A landscape with many valleys, sampled at points; each row gives a point and its height.
From any point a ball rolls to the lowest of the 5 points nearest to it. It stops when none of these is lower. Distance is the straight distance between rows; heights are no part of it.
Q72 (h 6.44): [-2.705, -3.529, 4.349, 4.004, -2.030, -2.022, -3.189, 3.524]
Q745 (h 4.03): [-0.941, 1.717, -1.135, 0.009, 3.767, -0.846, -1.418, -1.575]
Q101 (h 0.72): [1.704, -0.481, -0.582, -2.029, -1.159, 1.774, -0.024, -2.325]
Q780 (h 4.87): [-3.565, 1.908, -0.657, 2.037, 4.985, -2.582, -0.013, 1.998]
Q947 (h 7.07): [-0.650, -0.789, 0.837, 0.448, 0.199, 1.800, -3.322, -2.105]
Q135 (h 6.65): [2.583, 0.848, -1.820, -2.307, -4.067, 2.492, 5.359, -1.584]
Q125 (h 2.59): [-2.518, -0.929, 1.786, 2.436, 1.161, -4.673, -0.171, 3.908]
Q208 (h 8.40): [3.084, 1.721, -2.642, -3.774, -0.479, 1.755, 2.772, -2.937]
Q997 (h 7.30): [3.195, 1.984, -4.083, -1.801, -4.896, 4.829, 6.221, -2.407]
Q886 (h 2.27): [1.512, 3.101, -4.029, -2.541, 5.266, -1.139, -0.050, -2.232]
Q427 (h 6.89): [-4.114, -1.036, 3.082, 4.280, 1.063, -2.087, -2.305, 3.617]
Q668 (h 3.44): [0.073, -1.190, 0.181, -1.350, -0.216, -3.825, 2.392, 1.149]
Q683 (h 6.71): [-1.541, -1.996, 2.946, 2.697, -0.952, -5.188, -0.890, 5.247]
Q833 (h 8.99): [-0.740, -1.499, 3.336, 3.304, -2.089, -7.116, -0.297, 7.454]
Q335 (h 7.75): [4.081, 1.477, -2.908, -1.577, -4.871, 7.418, 2.772, -3.107]
Q750 (h 6.34): [-1.117, -2.400, 2.383, 1.311, -1.309, 1.317, -2.981, -0.615]
Q389 (h 6.66): [2.659, 1.059, -2.502, -3.556, -1.266, -0.274, 4.925, -1.854]
Q783 (h 5.55): [-1.612, -0.337, 0.459, 1.001, 1.254, -0.304, -2.504, -0.870]
Q324 (h 7.22): [2.572, 0.541, -1.625, -1.598, -5.441, 4.747, 4.151, -2.394]
Q89 (h 7.76): [3.537, 2.321, -3.377, -1.962, 3.689, 2.994, -2.907, -3.255]
Q443 (h 3.65): [0.860, -2.658, 2.167, -0.360, -4.385, -1.519, 2.291, 1.805]
Q700 (h 4.84): [-6.176, 1.266, 3.166, 5.065, 3.263, 0.395, -2.390, 3.756]
Q623 (h 2.61): [-6.272, -0.083, 3.740, 5.587, 1.666, 1.210, -4.045, 3.396]
Q14 (h 6.16): [0.053, -1.469, 0.975, -0.692, -1.581, 1.112, -0.519, -1.561]
Q625 (h 8.98): [5.941, 1.636, -3.429, -2.789, 1.903, 6.130, -3.382, -3.236]
Q702 (h 5.18): [-0.600, -2.675, 2.385, 0.301, -2.428, 0.010, -0.885, -0.142]
Q41 (h 2.62): [-3.790, -2.590, 3.822, 4.030, -0.432, -0.099, -4.136, 1.676]
Q511 (h 4.42): [0.639, -0.421, -0.250, -2.103, -0.609, -1.515, 1.991, -0.684]
Q629 (h 5.19): [1.887, -0.153, -0.721, -2.799, -2.314, -0.515, 4.075, -0.929]
Q294 (h 7.97): [-5.414, 1.122, 2.579, 5.094, 2.592, -3.452, -0.907, 6.540]
Q752 (h 3.81): [0.865, 1.596, -2.358, -2.441, 3.189, -1.741, 0.922, -1.840]
Q189 (h 5.15): [-2.110, 1.203, -0.585, 1.638, 3.888, 1.184, -3.387, -0.954]
Q923 (h 6.63): [-1.436, -2.947, 3.495, 2.702, -2.131, -3.300, -1.400, 3.684]
Q241 (h 8.23): [3.617, 0.677, -1.975, -2.603, -3.109, 4.634, 1.675, -3.288]
Q504 (h 6.30): [-1.328, -4.472, 4.361, 2.315, -4.144, -0.479, -2.440, 2.100]
Q487 (h 7.72): [3.277, 2.597, -4.059, -3.122, -3.295, 3.018, 7.174, -2.327]
Q441 (h 4.19): [0.464, 0.265, -0.940, -2.231, 0.982, -2.912, 2.580, -0.399]
Q132 (h 6.04): [1.290, 0.927, -1.664, -1.318, 2.108, 1.269, -2.070, -2.736]
Q314 (h 6.88): [4.949, 2.619, -4.028, -4.237, 1.995, 3.007, 0.540, -3.499]
Q408 (h 7.93): [1.916, 0.787, -0.901, -0.746, 1.608, 3.782, -3.963, -3.297]
Q35 (h 3.98): [1.032, -1.656, 1.028, -1.346, -2.730, -2.102, 3.295, 1.108]
Q972 (h 4.63): [-5.837, 0.927, 2.629, 4.900, 2.790, 2.628, -4.763, 1.779]
Q496 (h 5.41): [2.077, 1.212, -2.612, -2.714, 1.927, -0.041, 0.417, -2.396]
Q955 (h 4.22): [-2.518, -0.003, 0.336, 1.771, 2.330, -2.976, -0.273, 1.171]
Q975 (h 2.92): [0.226, -2.280, 1.921, 0.333, -2.076, -4.616, 2.172, 3.515]
Q500 (h 1.39): [-1.135, -1.684, 1.756, 0.893, -0.052, -3.768, 0.197, 2.477]
Q875 (h 4.41): [-1.270, -2.833, 2.505, 0.967, -2.029, -1.338, -1.158, 1.003]
Q567 (h 6.45): [-4.652, 1.846, 1.046, 3.884, 4.083, 0.253, -2.644, 1.495]
Q63 (h 7.45): [3.197, 1.027, -2.008, -2.538, 0.099, 2.534, -0.581, -3.286]
Q743 (h 5.05): [4.028, 2.715, -4.260, -4.042, 2.945, 0.884, 0.629, -2.900]
Q267 (h 3.39): [-0.606, 2.369, -2.502, -0.749, 5.005, -2.009, -0.084, -0.960]
Q281 (h 5.16): [1.328, -1.357, 0.382, -1.682, -3.670, 1.261, 2.545, -0.709]

Where does a ball stop that starts at each point below?
Q625 -> Q886
Q441 -> Q500
Q443 -> Q500
Q997 -> Q500
Q72 -> Q623
Q208 -> Q886
Q189 -> Q886
Q335 -> Q500
Q314 -> Q886

Two balls start at each pair of points below. Name the first point that both come to, or write none.
Q427 and Q750 -> Q500
Q132 and Q947 -> Q745
Q294 and Q783 -> none
